Each row is a point on a tangle of strands that fork, close into loops and nearly touch. The rows are in no order.
Points whose rows are less than 71.4 apart are linked; no others are. Some points are linked to none.
j_552: [  9  -1 -30 -14 -24  10 -30  -4 -12  -5  44  -2   3   8  25 -10 -19  24
   4  34 -36  -1  25  -6  -3  -8   1]
j_887: [-13 -10  18  -5 -17  11  22  -1   4 -22  16   7 -20  29  -4   7  -1  12
 -13 -10   6  -7 -23  26  -6  12   6]
j_186: [ -2  15  48  13  -2 -22  18   7 -15 -22  -3   7   0  12  -3 -13  34  -2
 -25 -26  13   9  -6  -2  18   8   8]
j_920: [ 20 -10  -8  48  10 -14  -5   3  -8  -6   9 -20  -8  19  21 -28   8  11
  23   3  13 -26  -3 -21  18  -2  16]
j_722: [ -1   6 -14  11  10  -1  -7  18   3  -9 -10  14  16 -23  20 -10  17   2
   4   4  28  19  -3  -7 -13  -9  22]
j_180: [ 19   5  -2  16  18  18  -1 -15  32  35 -17  -6 -11  27   5  10  22 -20
   3   6   1   7 -23  -6   9  12   5]
j_514: [-14  11 -10 -17  -9  13 -20  11   8  -1  37  22 -33  -5  11  -1  -6  20
  -1  10 -11 -22 -13  25 -15 -15  -8]
j_876: [-17 -12   9  -1   1  11  16 -10   1 -18  40 -31  -4   1  37  12   4  -1
  10  23   5   7   2   5 -15  12   3]
j_820: [ -1   4  -5 -17  19  18   3  -7  -5  -5 -11 -16  34  20  16   5  11 -19
  10   8  26  -1  28 -20 -24 -17  11]
j_116: [  6  21   5  -1  13  21 -18  -1 -14  -5  48   3   5 -20  12  -6  -7  52
  23  21 -21 -26   3   7   4  -4   8]
j_295: [  8  28  10 -15  26 -12 -15   2  10   6   9  34  -8   1  -7 -17  -2  20
  -4 -14 -27   4 -10   3  16 -12   7]
j_443: [  8 -25  19 -20 -33   0  -3  20 -16  12   2   2   2  -7   5  15  -4  13
 -17 -11  12  36 -10  29  17   3   2]
j_667: [ 12  15   9  -8  13  19 -15  16  26  28  -1  13  29  -4   7  14 -17   3
  -7 -27  -4   0  -7  16  27   0 -13]
j_181: [ -5  27  -6   6  -3  -6 -20   6  10 -12  34  12   3   8  17   3 -28  -6
 -19  -1   0  27 -30  22  23   8   2]
j_893: [ 19  10   4  -2  18  29   3  -1  10  -3  -6  15  30 -23 -21  15  15 -40
   2 -27  27 -26  -8  -3 -16   1 -20]
j_336: [  7  18 -18   7  -2  -5 -27 -10  -8  20 -31  19  10 -12  21   8   7  26
  30  -3  -5 -19 -21  -4   5 -43  -5]
j_854: [  7  -2  -6  -3 -13 -23   9 -12 -11  -8  -5 -17 -18  33 -31  -6  18  21
  10  27 -23  -7  -1  -7 -15  17   0]
j_171: [  0  18   6   3  39 -18 -13  17 -10  25 -16 -25 -12  -8 -10   5   6 -28
  10   5  26 -12  20 -21  21  -7  -2]
j_978: [ 12  -2 -15  -5  35  15  -1   1  19   8  42  16  -4  -3  18 -24   8  20
  16  10   4 -16   1   4   6 -16  28]
j_512: [ 22  -3  12  12  26 -25  -8   8  -1  11 -22 -28  -3  -1 -12 -24  17 -16
  16  -4  -1 -18  26 -13   5  -3  10]
j_726: [-27  16  28 -12   2 -13  -9   1 -15   6   5 -19  26 -26 -38  -7  16 -14
 -24  -4  -1  13  20   5  10  12  -2]
j_294: [-10 -15  17 -14 -16  -2  14   8   3 -24  14  13   4  36 -16  -5 -13  24
 -25 -21 -27   3  -2  13  -6  12 -10]
j_505: [ 14   9  17  10  25 -33  23   5 -19   4 -30  16  -3   3  -7  -3  35  18
  23 -29  12   5  -3 -17  18 -17   6]
j_957: [ -7  19  25 -11   7  -7 -13  12   0  -8   0 -13  16 -31 -16  -2   8 -26
 -18 -11  29 -14  10  18   6  -4 -10]
j_651: [ 15 -13  16   1   5  11   3  -2 -19   5  -9 -22  22  -1  -4  24  -2  -9
  17   7  11 -10  18  -1   8  11 -11]
j_779: [ -4   3  -6 -20 -10   9   2 -12  21   2  -9  -3   7   4 -23  15   9 -19
  -6  18  -5  -2  10  13 -20  10  -7]
j_885: [ 12 -24   1  26   5   3   4   2 -17   2   9 -26 -17  28  29 -24   4  15
   6  15   0   3  -1 -12  12  18  25]
j_989: [ 23  -6  -6  18 -17 -17 -15  13  -9  10  -6 -25 -23  10  42  19  -3  10
   3  14  24  21 -15  15  21 -11  13]
j_197: [ 28  -3  -7 -19   2  -5  -4   6 -11  -3 -13  31  25 -13 -13  -7   6  24
  19 -10  18  -2  -2  10   7 -25   6]
j_375: [ -5  20 -34  -4 -25 -17 -33   0 -17  17  -7  10   6 -13  12   0 -12  33
  22  11 -28   3  -6  -3  -3 -38 -18]
j_636: [-17  -4  -4 -21  -5 -10  19 -10 -14 -18  37   7  -6   8  -5  27 -23 -10
 -16  16  -5  30   0  14  43  35   1]
j_30: [-28  -4   6  13 -18   2  15 -25  -3   1 -33 -11  13 -11 -11 -15  30  -6
  -8  -8   0   7   4 -39 -24   3   8]
j_696: [  7  10 -22 -15 -21 -25 -34 -11 -20   7  23  13   3  10  11 -11  -7  34
  -1  20 -37  12   1   0 -10 -24  12]
j_23: [ -3  22   3 -19   6  16 -18  14  10  20  23   1   3   8  16   9 -27   2
 -10  -8  -5  18  -8  24  45  10   5]
j_593: [ 32   7   5  14  10  -4 -12  -1   8   8 -21  31 -15  14 -16 -10  25 -21
 -12 -18   9 -32   5 -14  -1 -27  -8]
j_141: [-40  -2   0 -25  -2   5  22 -24   5   5  -3   6 -26  10  26  23 -20 -26
 -21   7  18  32  -7  16   6   4  10]
j_615: [ 12 -13 -22   2 -15  43 -17  10  23  13  12  -9  10  -8  19  18 -27  -5
 -12  -4  -9   6   8  12  -8  10 -15]
j_341: [-14   2  -6  10  19   9  20 -19   1 -14 -13  -8  -9  11  23  10   7 -28
   8   8  30 -36  -3 -19 -26 -34 -10]
j_571: [ 24  10   9 -14  29   8  -7   0  11  16  17  23 -13  17   1 -21 -22  22
 -11 -22 -31 -20  13  10  30  -8   8]
j_731: [ -4   3  -8  -9  37   6  14   5   7  20   7  -7  -5  20   8  16  -3 -10
  16  18  13   7  12  -2   8  12  15]
j_553: [-29  18   0 -20  -8   8 -25  15   0  15  35 -12 -12 -12 -20  19  15  -7
  -8  32 -12 -26  16  23 -14  -3 -21]
j_720: [ 19  -2  23   7  -5  -1  16   7 -10  -9 -16   2  25  13 -13  18   6 -10
   9 -29  13 -15  -5 -10  10   5 -17]
j_859: [-21  11   0  -6  24  20   1  17   1   8  20  14  35 -43  -9 -13  -9  -5
  14 -16   2   8   4   8 -10   1   3]
j_609: [ -1 -16  13  -4 -11  -9  43 -11   4 -31   4   6 -12  14  -8  -4 -10 -10
  -3   2   9  -1  -8   9   7  18  16]
j_83: [ 15   3  23  -5  14 -37  31   0 -23 -14 -25  10   8  15  -2  -8  35 -11
  16 -17  40 -11   0 -26  -2 -32  14]
j_305: [-15  12 -17 -15  -4  18  -3  21   1 -20  29  30  40 -24  12  -2 -16  12
  17  -8  -5  12  -7   9 -21  -1  -3]
j_291: [ -9  21  19  20  -2   2  -1 -36  -3 -11 -31   7  -7   3 -24  -1  36 -38
 -20 -22  25 -26  -8 -29  -8 -14 -11]
j_824: [ 38 -23   8  11 -18  -9  12   5  11  18 -28   2 -33  -8  12   3   9  13
  -3  -8   5  11 -23  35   8   6  11]
j_702: [ 21  -2   6  29  18 -25   7   8 -13 -22  -4 -21   9  21   3 -20  14 -12
  17  10  31 -10  -5 -12  27  13  18]
j_841: [-27   7  16 -12   0  18  -7  14  -9   1  28  10 -27 -20 -14   2   9  16
   3   2  -7 -31   3  18  -5   2 -15]
j_683: [-20   1  -4 -20  39   3  24 -10  11  21 -17   7 -27  26 -26  -8   7   6
  -1  -9 -13  -9   4  -9 -21 -13  -4]
j_331: [-31  -7  -6 -18 -22  27 -17   5 -24  13  26   1   9  -7 -10  -1 -10  12
 -15   6 -25  16  25 -14  -3  22 -17]
j_468: [ 18 -40  -8 -20 -26 -22   4 -22  -1  -4   7   0 -40  19  -3 -18 -13   1
 -30   1 -18  17  12  -7 -10  -4   2]
j_725: [  1   9  -7 -25   5  -9 -14  -2 -12  -4  50  17 -22 -14   2  -8 -23  33
   4  19 -25 -16  -7  15   9  -5   3]
j_805: [ -9  -1  44  14 -21  -9  20  -5   3 -26 -17  -6   9  23   1  -9  25 -11
 -56 -18  -4   5  12   9  23  10   8]
j_327: [-32  16 -22  14  -9  -4  -7  -3  13 -30  16   3  -6 -23  -3   1 -13 -27
  -5  25   8  12  -4   8  -4  13  -3]
j_618: [-18   6 -13  -6  13   5 -12  11   3   4  11   1 -14  14  11 -24  11  14
 -24  -4   4 -10  26 -13 -15 -16  18]
j_394: [-22  11   5   0 -20  11 -19  11  -8  14  25  -4  23 -17 -29  -7  11  -3
 -19  19 -21  10  21   2   1  29   3]
j_311: [-34  -7  -6  -8   7 -23   6   8 -12   0   9   2 -15 -31 -32   4 -23  -1
  23   9  -3  -5  -3  12  -2   4 -24]
j_209: [ -1  -5   8  -4  14 -13  23  -5  19  -7 -12  -6  -2   9  -1 -24  21  -9
 -15  -9  -6  17 -12  -1 -41  -9  16]
j_399: [-28  13   5   3  27   3  -8   3  10  -1 -14  -5  -6  20   6  -9  -4  -7
 -23  -2  24 -20  36 -21  12 -16   4]
j_897: [ 16   4  -5  -2 -19 -14   4  -9  13  -5 -10 -11   1  25 -25   0   5   9
  -2   0  -2  -9   5  10 -14   4   8]
j_280: [ 18  -5 -19 -17  25 -26   8   0 -11  13  15 -21 -26  24  31  -2 -20  32
  33   0  -6   0 -15  10  13 -36  13]
j_285: [-15  -6  25  12 -28  -2   8   1 -25 -25 -13 -15  24   4  -1  24  -1 -16
   7 -13  21   5 -23 -12   1   3 -18]
j_289: [ -2 -14  -9 -27  24 -11  10   5 -23  17  39 -27 -34  11  15   3 -13  17
  23  15   6  13  -4   1   2  -7  23]
j_889: [ 33  -5 -10 -21 -20  -8  -1  10  -2  -2   1  -9  25 -15 -16  -8  -5  19
  30  10 -27   0 -16   3 -26   3   6]
j_749: [ 34 -17   0  -4 -23 -33   0   7  -4 -13 -19   5  -4  -1 -24 -15  28  18
   0   1  11 -12  -1  10 -24 -13   4]
j_476: [ -5  -1  14 -34  -1   0  15 -12  -5  -9 -17 -23  21  14  -7  10  -4 -11
 -27  -9  15  15  31   1   0  -4  -4]
j_24: [ 12 -11  -3  13 -14  -1  -4  -4   1  -9   1  -8  18   4 -34  15   0  -4
  34  20 -22 -27   3   2  -8  23 -32]
j_664: [  1  23   8  22 -19 -27  -7 -19 -15 -19 -28  21  10  11 -35   1  30 -23
  -3  -7  14 -11  -6 -27   6  -6 -20]
j_148: [ 24  15  12   1  12   7  -6   4  -4  22 -22  10  21  21  -8  18   3   0
   1 -29 -12  -6   2  -3  22 -10 -19]
j_758: [  1 -15 -18  -7  14  -3  14   5  10  27 -20   7  -5 -16  12  -2 -19  17
   9 -29 -27  22  17 -11 -12 -17   0]
j_634: [  4 -28  -1 -27  11  -5   5  -1 -20  11  26 -37 -44  -9  14  21 -27  -5
   9  20  -4   9  14   9   7   2   1]
j_960: [ -7   5   9   9  27   8   4  22  13  -5   2   8  26 -41   2 -29  -6   6
   0 -40 -10   1  -2 -12 -16 -10   4]
j_3: [  1 -14  19   9 -10 -12  29   8   0 -43  22   5  -6  -2  20 -26 -26 -19
  -5  -9  10  23 -29   1  16  17  22]
j_770: [  5  -7   6   2  13   3  10 -13  16  24 -26 -51  -2   0   3   2 -19 -20
 -11 -21 -23  13  27 -11 -15  -3  -6]
j_372: [-12  26 -12  -3  -5 -10 -13   2  21 -12  36  11 -15 -17 -12  -4 -20 -16
   0  12 -26  20 -31  15  -2   9  -6]
j_298: [ 20  -9   7   3   6  31   8  -7  36  18 -12  -6  -6 -17 -19  -1 -19 -21
  -8 -10 -27  -2  -4   0 -11  24 -10]
j_121: [-10  23  -3  14  -3 -26 -30  -3  -1  -5 -22 -18 -28   4 -12  16   2 -12
  10  11  -5 -36  -6 -10  -1 -22 -37]
j_466: [-26   3   2   6 -14  16   6  -6   4 -12  -5  12 -18  18 -18  -8  -3   8
 -28 -15 -28  -9  -1 -10 -15   2 -15]
j_189: [-29  11   0   0   4   4 -12  12  -3 -35  19   3   4  -5  20  -6  -1 -13
 -25   1  12  -1   4  10  -5   1  -7]
j_781: [ -1   4  -1  -8  -9  11  -3   7 -18   6  -3  21  20  14  -4   3  28  38
  11  17   8  16  -8  -2   7  17   6]
j_943: [ -2   1 -20   1  25   2  -1  10  23  -3  13  10  -6 -18  15  -8   9  -6
  29  20  21  -9  -4   5 -19 -12  16]
j_220: [ 17  11  10  12  27   1  -9  12  20  10   2 -18  26   0  16 -13  -6 -31
  21 -14   0  17  -2  -8   0  11   5]
j_896: [-28  17  -5  -5   5   0  -9  -4 -10 -10   3 -19   9 -11   2  36  18 -33
   9  28  27 -31  19 -12  -7 -10 -16]
j_735: [ -4 -17  -5  15   8  20  12 -14 -12  10  19 -36 -12  17  25  -2  13   3
   6  25   0  13   4 -15 -20  18  21]
j_858: [  3 -16  24  -5 -33  13  22   0   4 -24 -10 -17  37   0  11  23 -11 -12
  -1 -17  12  12 -27  21 -18  10 -11]
j_908: [ 27   9   2  -1  -5  14 -17  12 -12  11   3  24  39  -9 -12   6  15  30
  16   8  12   3 -13  15  25   3   3]
j_144: [ 33  12   4  26   3 -15   4  -3   5  -9 -36  35   0 -23 -12 -16  41 -12
  -8 -20   4 -13  -4 -17  -2  -2   6]
j_828: [-21 -15  -2 -29   9  -2  17  -7   8   6  -8 -13   8 -35 -16  -5 -25 -14
  -1  -9 -11  19  10   7 -29  -8  -8]
j_389: [ -1  17 -26  20   7  -6 -18  -1   3   4  -7  -6 -25  21   8  20  11  -3
  31  18  11 -39  -7  -9  -7 -26 -27]
j_310: [  7  -5 -20 -20   0  20  -9  12   9  -6  31   1  24 -23   4  -6 -14  18
  23  12 -26  -7   2   4 -31  -5  -2]
j_892: [ -2 -17  14   4 -25  -6  -5  -5  16 -14  -7 -12 -20  19 -19 -12   0  -3
 -39 -28 -35 -25  15   9 -20   2 -25]
j_573: [ 19   4  -8  -1  -5  27 -21 -15 -15   2  46  -5  15   3  25 -17 -18  46
   8  25 -50 -10  -8  13  -2 -11   9]
j_874: [  7  20   3   9  30  -1  -4  13  18  14 -10  -6  20 -29  28 -13  -3 -24
  -9 -16  -7  44   8 -17  -2  -8  17]
j_743: [ -6 -30 -27  32 -32  -1  -1  -5  -9  -8 -25  -7 -11  -8   6  -5 -18  -6
   8  22   6  32 -11 -17  -5  15   2]
j_5: [-32 -30 -20  -7 -30   6  -8   0 -33  10   9   2  -3   5   7 -12   2  24
 -25   3 -29  21  17 -27 -10   4  -7]
j_248: [ 10  -6  -8  22  -7  10  -1   3   3  -4  12  -5  -6 -17 -16 -23  -2   4
  12  24  -1 -18   4 -17 -16  29  13]
j_308: [ 15   2  15  12   9   7  14 -12  31  23 -43 -17   5   3  -7  14  -2 -18
  -5 -26 -39  -2   3  -8  -4   9 -17]
j_269: [ -4   0   6  22  27  16   6  16   8  -7 -23  17  14 -15  29 -30  -8  -1
 -20 -41   3  -6   8 -20  -6  -9   4]
j_380: [-16  -1  -5 -30  19 -19   1  19 -22  16  32 -11 -16  -9   3  -2   3  14
   6  21  22  13  20   7  13  -7  16]
j_595: [  5   4   5 -10  11   4  11 -20  27  10  -9 -12   4  25 -18  19 -30 -27
 -12  -9 -15  17   8   8  29  26  -7]
j_378: [ -9  12   2  41  -7  -7  -5  -9  -2  -1 -31   1 -19   9 -26   4   2 -18
  11  -2 -21 -30 -17 -25  -4  -1 -39]
j_654: [  5   4 -10  15  25  21  -5   8  38  29  -7   0  13  10  37   6 -14 -23
 -15 -11  20   3   9   1  -9 -15  -8]
j_778: [ -2  12  15  28  17  17  -3   2  10   6 -27  24 -23  12  -2  -3  24  -2
 -13 -30  -7 -35  -9 -19  -4  -8 -14]
j_502: [ -2  -7   5   3  20  -7  -1  -2   1  21 -18 -26 -25   0  17   1 -35   6
   0 -17 -25  14  -1 -15   4  -8  -5]
j_501: [  1   6  26  -7  25  -4  20 -21 -32 -10 -14  13  15  31  -2  12  31 -25
   2 -27  38 -19   0 -24  -9 -28   1]
j_531: [ 31 -15 -12  -8 -12 -11  -6   9 -13  -2 -10 -13  16  -3   4  13   4  -1
  25  22  24   9   9   0  11  15   3]
j_374: [ 10   3   3  29 -23 -10 -16  14  -1 -41  15   9  13  13   4 -16 -18  13
   3  -4  -2   2 -10 -12  24  14   7]
j_20: [ 54 -22   9  20 -25  -6  -3   4   6  10  -5  -2 -14 -28   3 -15   6  40
   5  -5 -17   1 -20  29   7  -4  16]
j_940: [-21  -1 -35  16  -2   8 -19   1   3   5 -12  18 -15   1   5 -13 -25   5
   6  11 -17  -6  19 -28 -15 -14 -10]
j_440: [ 30 -36  -1 -13 -19  44   4   9  20  -5  -3   2   8   4   4  15 -23  12
 -18 -18   0 -12  17  19   4  12 -12]
j_866: [  8  23   9 -30   1  13 -11   4  17  20   3 -11  27   0  -6  28   8 -29
 -10   9  10  10   7  23 -31  -6   3]
j_786: [  3  16   6   8   0  -8  -5  -5   9  -5  18  -7   0  10 -20 -23 -16  -3
   5   4 -42   4  -1 -14  15  34   3]
j_79: [ -5   8  26 -13  16  10  15 -14  -4 -13 -10  -4  18 -21 -25   3  24 -32
  -5 -10  38 -22 -10   4 -13   1  -1]
j_37: [ -7   8 -26  -2 -19  31 -19   0   2  18   5  34  10   0  -7   9  13  20
  -8  29  -7  13  -1   8   1  25  -1]
j_676: [  7   9 -21 -15   0 -29 -15   1  -4 -11 -10  31   5 -40 -23 -15  -8  20
  10 -19   3 -11   7  16  10 -26   7]
j_460: [-15  -2   1   0   0  31  -3  30  -7  -7  34 -24  17 -13  32   3   2  -3
  16  11   8   7 -16   2 -22  15   7]
j_785: [ -4  11  -6  24  13  -5  12   5   7   7 -11  -1   4  -8  21  -6   7  -6
  22   8  24  34 -40  -2   5  -2  24]
j_830: [ 39 -11  -2  -9 -23 -13 -16   4 -10   8   1  -4  -3 -13  -6 -18  15  40
  18   5 -11  -6 -10  23 -18 -21   7]
j_437: [  7  -4  25  32 -18  -2  -9  12 -12 -27   8  -3   6  32  16 -13   8   7
  -2  -6   4 -11  -9   3   5   6  -3]
j_175: [  6   3 -28  12 -11 -32 -21   2   3  -6 -11  12 -11 -39  -9 -16 -34  14
  12  -1 -14  -2  15  -7  11 -17   1]
j_304: [-16 -12  -3  24  -9  10   3  -4  -5 -11  -9 -17  12 -19  -7 -34   8  -7
   2   3   6   7   2 -30 -13  26   8]
j_217: [-30  13  13  -2  34  -8  -1   0 -15  -3 -18  -7  -5 -15 -14  -7   3 -20
   2   8  12 -15  27 -32  15   1  -1]
j_211: [  8 -50 -18 -17 -25  14  17  -9  -1  12   7  21  -2  10  -5   2 -11  21
 -19  -6 -23  14   1   6 -15  20  -3]
j_554: [ 39  16  -9  -3  16  32 -17  -4  11   7   6  41  31 -11  -2  23  -2  17
  24  24  15 -23  -2  13  30  16   4]
j_247: [-13  -7 -46  14   5  21  -1   1   4 -12   7   9   4  24  29  -7 -13  11
  22  16 -10 -10  21 -26 -12  -2   1]
j_924: [-32  -1  18  -4  14  17  13 -14 -19 -19  -3   3   1  20  11  13  24 -15
   6  -5  33 -30  -4 -20 -11 -15  -5]
j_709: [ -1 -23  -7 -15   8  -7  16 -10  11   7  23 -11 -42   6  17  32 -37  -7
  -6  21   4  -2  -2  25  16  11  -2]
j_256: [-28  18   2  10  -6  -5  -1 -41 -14  -5 -53  -3  13  -1  -9  -2  39 -24
 -23 -10  14  -4  19 -29 -19 -23  -5]
j_523: [ 13 -25 -25  15 -24  -6  13 -12 -16 -16 -13 -15   9  -3  -1   4   1 -10
  38  37   9  15   9 -12  -5  22  19]
j_582: [-11   0   7 -22  -7  -7  -6   2 -15  12   0   2 -21 -11  -1  23  -3   9
 -11   7  22  34 -10  18  26  17   8]
j_987: [ -9   5  -8   2  -1  30  -5   3  33   7  -7  -7   1  11  32  32 -18 -22
  -9   0   8  -9  -8  23  -8  -1 -22]
j_507: [  8  -3  -3  12 -11 -23  -6  12  -9 -21  14  12  -8   1  25 -29 -14   7
   1  -6  -1  34  -9 -11  24  13  23]
j_970: [ 13 -35 -17  -6 -31  -9  21 -17   4  -4 -15   9 -14  19  -6  -6  -7   8
 -22   4 -11  35  -6  10 -27   0   8]
j_415: [  2  -5  20   6  -4 -26  13  -5  19 -16 -10  -5 -24   5 -20 -41  16  10
 -25 -23 -21 -23  20   0 -15  -8   0]
j_120: [ -1 -18  29  -2 -35  24  10   0  -1   8  -6 -12  18 -12  20  21  -3  -3
 -31 -21   2  24 -28  29  -4   7   1]
j_387: [ -4  33 -11  14   7   3 -13  -4   5   0  11 -16   0  20   5  47  16 -31
  21  29   5 -26   1  -5  -3  -7 -31]
j_354: [-15  -1 -33  12 -16  -7 -25  -2   9  -8   4  14 -36 -20 -13  -1 -35   2
   9  14 -25 -25   8 -12   0  -8 -13]
j_632: [-22  -1 -25 -28   8  -3  12  -3  -2  30  -9   1   4 -17  -6  -1 -27 -10
   4  -8 -26  40   3 -17 -28  -3   0]
j_454: [-13   2   3 -15  -8  -3  20  -9  15  -5 -12   3  20   3  14  27  -8 -32
 -11   4  25  27 -15  26   7  11  15]
j_139: [ 11 -44 -10 -27 -15  19  24   5  -7  -6   5  19   0   6  -3   5 -21  12
 -27 -15   8   8  22  13  11  18   7]
j_624: [ 13   1 -32  -9   0  33   5   2  15  15  12  26  16 -10 -13  15   8  13
  24  23   6 -19   4   6  -2  27   3]
j_391: [-38  24  14 -18   6   8 -13   2   5 -12  27 -15  -2  -6 -17  28  12 -25
 -14  15  14 -30  23   3   6  -1 -24]
j_277: [-30 -14   4 -32  12 -16  18 -10  -9  10  -3   7   3 -32 -44  12 -25 -10
  -9 -16   0  11  11  16   4   5 -17]
j_601: [-61  -5  27  -2  -9  17  -5 -19 -25  -5  -4 -24 -10 -18 -15  -1  18 -10
 -20   4  16 -15   3   4  17  11 -14]
j_430: [-12  -5  22  23  20  17  22 -12  12  -2 -32  21  -1   0   7 -14   8 -13
 -19 -35  -1 -21  12 -35 -12 -12  -1]
j_366: [ 14  19   3   3  11 -18 -10  12  -3  14   2  10   6 -14 -15 -26  -6  23
  11  -1 -31  13   4 -16  10   5   2]
j_178: [ 18  13  -8  23  28  -7   6   9  22   5  14  -5  16   7  24 -17   5  -1
  19 -12  15   8 -21   8  16  -6  16]
j_213: [-27   2  -6  -8   1   4   6 -19  -6 -20 -18 -21 -12 -23   4  24   8 -19
  14  18  44 -42  10  -3 -17 -32 -18]
j_850: [ 30  -4  12  16 -15   1 -12  18  -3  14 -20  -4 -13  -8  18  18  14   4
   2   3  30   3 -16  35  27  -7   6]
j_416: [-12 -12  -2 -11 -14   8 -19   7 -19  16  15  -3 -19  20   8 -14  13  38
 -26   4 -22  -5  16 -11  -8  -3  12]
j_193: [ 15 -12 -24  31 -37  -9 -19   5  -1   9 -26 -12 -12 -15  34   9 -14   1
  -5  17   3  23  -4   3   4  -6   2]
j_890: [ 18  12  -8  14   5 -15  -3   2 -10  19 -26  33   2   2   8   5  30  42
  29 -13  -4   3 -40  -4   6 -33   0]
j_89: [ 11  11 -27  14  18  12 -10  -2  39  39 -15 -12   0  29  17   8  15 -14
   2  10   2   2  -3   9 -20 -13   1]
j_9: [  0   9  10 -34  -2  -8  19  -5  28   8 -19  19  15  23 -12  28 -16 -20
 -17 -16   4  25  -8  26  12   8  -2]
j_700: [  1  -8  -2  12 -16  -8  -7  11 -10   3 -10  -3  11 -21 -33   8 -17   6
  20  -6 -11 -17  -3   5   7   4 -31]
j_422: [ -1   2 -21 -16  -2 -11   6   0  -4 -20  25  30   8  10  10  15 -20  -4
  -6   4   5  31 -11  14  25  14   6]
j_659: [ 13   4  15  10  23   8  15 -11  21  21  -4  -8 -14  -4 -25  -9 -17 -11
  -2  -9 -27  11   8  -3  29  28   2]
j_329: [-11  -1  26   8  -1  29  -5  29   1 -22  29  -7   8 -16  19  -6 -11  -5
   0 -16  17 -10  -4   7  -1   5   0]
j_605: [ 11  -2  -5  22 -24 -11  -2  -1   2   3   7  -7   5   5 -39 -18   5  17
  32  40 -29 -12  13  -7 -13  30   0]
j_27: [-21 -15   6 -34 -10  -2  20 -26   1 -11  27  -5 -27  17  11  30 -19 -27
 -22  22  18  14   5  22  24  15   0]
j_616: [  7  -3  26  14 -24  10   4   7   2 -29  10 -15  23  34 -10  -5  16  -3
 -36  -8   6 -12  12   9   6  15   9]
j_13: [-15 -12   9 -17  13 -20   0  -4 -34  13  15 -15 -27 -19  -5  -4  10   2
  -8  26  17  35   5  -5  25  10  20]
j_191: [  1 -16  -1  -2 -15   9  -3   6  -8  19 -14  19   7 -40  -1   2  13  34
  20 -14   2  25 -38  14 -22   1  -1]
j_822: [ 18 -22   5 -15 -15 -37   8   1   8 -10  -7 -12 -31  15 -12 -25   7  23
 -30  -9 -32   6  23  -1 -12  -5  12]
j_607: [ -9  11   5  16 -26   2  -4 -10 -21 -24  -9   8  15  18 -13  19  25 -21
 -10  -2  21 -10 -22  -7 -21  -5 -27]
j_282: [  7  12  -4  18  22 -24  10   3 -10   9 -13  34  -6  12  21 -12  12  33
  10 -20   5  -3 -15  -9  30 -34  17]
j_568: [ 20   8   3  10  21 -45  18  -4  -5  -6  -8  -3  -6  33  -9  -3  22  -8
  18  12  26  10 -27  -2  24   7  23]

A fork is a point with three links, a tip a point with one. Leave the first point through the second and follow the links. Name the first fork or tip that comes.
j_294; j_887 | j_186
j_605; j_24 | j_659
j_593; j_778 | j_830
j_889; j_310 | j_144
j_726; j_394 | j_512
j_415; j_822 | j_180
j_702; j_920 | j_181
j_501; j_83 | j_896
j_298; j_308 | j_605

A tip is a point with one link. Name the tips that can be reached along the links from each point below, in the order of the rows.
j_920 | j_571, j_280, j_144, j_866, j_568
j_374 | j_186, j_180
j_220 | j_978, j_874
j_624 | j_247
j_501 | j_378
j_726 | j_893, j_512
